Each row is a point on a landscape with many valleys, with its height.
From any point a ball rolls to the lowest of the 3 points nearest to it. It stops when none of these is lower. Distance is the straight distance between rows; heights are no part of it.
Z73 height 5.12: [ 97 154 183 132  84 122  88 134 191 131 101 153 103  97]
Z683 height 5.78: [109 151 168 125 144  69 113 167 245 133 118 132 161 111]
Z995 height 1.20: [136 112 129 111  94 125 141  91 106 119 124  99 133 107]
Z644 height 6.69: [110 171 185 149 105 102  27 182 252 112  61 192 118 117]
Z228 height 5.33: [105 147 178 128  79 107  87 130 200 132  99 147 118  90]
Z242 height 3.29: [192  90  46 126 202 156 142 119  41 106 102 134 135 164]
Z352 height 3.80: [ 92 175 177 142 119 117  90 163 206 136 121 170 110 120]
Z274 height 0.79: [107 122 147 121 115  85 127 131 185 139 122 114 149  95]
Z761 height 0.83: [ 96 177 187 142  87 145  75 150 181 130 112 178  88 120]
Z376 height 4.72: [119 108 125 118 129  93 137 114 142 139 134 107 144 103]
Z799 height 3.15: [137 103 104 113 139 127 150 112  96 128 138 110 135 130]
Z164 height 3.17: [144 119  85 135 176 154 157 138  71 125 158 125 126 168]
Z549 height 1.84: [159  91  73 118 164 130 144 113  67 122 128 116 144 144]
Z141 height 3.30: [112 141 138 131 125 131 141 134 126 134 151 123 120 136]
Z210 height 3.35: [149 106 110 118 123 143 150 105  80 125 138 102 135 134]
Z831 height 5.93: [ 97 173 164 149 109 166 121 149 140 132 152 156  89 150]
Z781 height 2.33: [162  85  55 120 204 128 145 127  62 122 123 130 139 154]
Z769 height 3.76: [203  83  49 120 188 149 142 103  41 105  93 119 143 148]
Z382 height 0.75: [ 90 184 182 150 105 142  76 166 186 134 118 185  88 128]
Z419 height 2.49: [162 104  80 129 160 151 154 121  62 120 136 115 133 157]
Z987 height 4.09: [125 138 159 124  75 148 126  99 127 125 127 122 112 111]
Z984 height 4.70: [118 156 143 138 111 166 136 131 112 127 153 131 103 145]
Z493 height 4.29: [128 126 127 122 120 140 143 117 107 133 143 114 125 134]
Z728 height 2.79: [137  94 114 113 114 108 145  96 111 132 125  99 144 104]
Z279 height 1.07: [ 97 141 129 136 162 108 133 167 156 148 165 135 131 140]
Z694 height 5.86: [118 123  87 138 199 128 154 163  97 142 168 138 126 171]
Z342 height 3.51: [111 122 159 118  91  91 116 115 182 131 111 122 137  81]
Z489 height 0.70: [149 135 124 129 102 169 147 105  88 117 136 104 125 142]
Z241 height 4.74: [100 165 177 139 130  90  98 169 240 130 115 152 136 113]
Z975 height 3.55: [107 119 115 126 164  95 149 152 151 147 158 124 148 128]
Z412 height 1.89: [150 136 113 134 123 170 152 115  75 115 147 112 124 158]
Z501 height 2.16: [148 132 135 124  78 166 143  92  88 112 128 107 124 130]
Z572 height 3.09: [107 153 138 141 137 149 146 145 121 136 167 136 108 154]
Z725 height 5.11: [122 146 154 129  92 154 130 114 121 126 134 126 108 125]
Z338 height 4.46: [200 117  97 134 113 182 152 101  47  95 116 102 149 160]
Z899 height 3.07: [116 121 136 117 108 123 137 107 125 132 132 110 130 111]
Z434 height 3.79: [109 154 143 139 122 153 141 136 122 132 157 131 110 148]
Z892 height 5.84: [114 136 105 134 172 137 154 158 102 138 171 129 123 159]
Z627 height 5.38: [113 121  97 131 184 107 144 162 121 145 166 131 136 149]
Z763 height 2.82: [162  92  88 116 137 135 149 100  70 121 121  99 144 135]
Z426 height 2.35: [104 137 154 127 127  98 126 143 179 142 136 130 138 112]
Z698 height 4.18: [112 116 145 117  96 111 128 107 141 135 122 112 131 101]
Z95 height 0.80: [120 134 167 121  51 140 109  88 143 117  96 124 112  85]
Z623 height 0.54: [105 142 156 128 109 115 122 129 161 139 134 132 129 111]
Z26 height 7.06: [ 93 168 161 143 125 138 118 154 165 142 151 152 104 135]
Z829 height 2.70: [134  99  79 121 185 116 146 140  90 139 146 124 137 146]
Z196 height 2.32: [106 145 165 124  91 130 116 121 154 134 122 131 114 109]
Z525 height 0.91: [164  73  63 111 174 117 143 105  66 128 113 115 145 128]
Z778 height 2.67: [114 123 168 115  59 107 105  92 164 122  96 123 125  76]
Z62 height 2.53: [173 101  80 123 159 150 152 113  52 114 127 111 139 154]
Z371 height 2.21: [154 116 120 120 101 153 147  90  79 116 127  99 130 132]
Z999 height 2.95: [124  97 101 119 157  97 143 130 121 139 139 111 145 120]
Z137 height 4.93: [ 97 176 189 146  95 126  55 164 211 125  90 188 101 114]
Z277 height 4.73: [106 131 143 123 153  76 136 157 189 142 140 123 157 113]
Z487 height 5.65: [105 144 181 132  67 114  80 116 189 126  85 154 112  81]
Z226 height 3.73: [196 102  75 127 145 167 147 104  43 101 112 107 149 159]
Z404 height 3.25: [184 117  77 135 153 176 155 114  45 105 128 110 140 170]
Z965 height 6.22: [107 169 186 151  88 116  32 165 224 118  64 196 102 108]
Z880 height 1.23: [127 103  96 124 169 110 147 132 103 142 147 119 138 136]
Z884 height 6.21: [129  86 118 109 120  70 138 110 149 136 115  97 161  86]
Z264 height 2.92: [177 110  71 135 176 162 154 127  50 112 128 123 132 174]
Z828 height 2.12: [101 145 135 139 145 126 139 148 144 144 162 131 121 144]
Z765 height 2.72: [147 122  92 128 151 159 152 129  71 124 147 116 128 162]
Z643 height 2.66: [113 132 156 123  78 128 119 100 147 128 116 126 113  95]
Z576 height 5.00: [102 154 179 137 119  89  97 156 231 132 107 148 139 107]
Z985 height 2.59: [143  78  85 111 168  95 144 118  96 138 127 114 152 117]

Two balls start at each pair of points below. Name the first point that both come to, or write -.
Z984 / Z765 => -
Z576 / Z965 => Z382
Z241 / Z141 => -

For each start below, name the point where the ball stops.
Z210 => Z489
Z404 => Z525
Z987 => Z623
Z493 => Z995
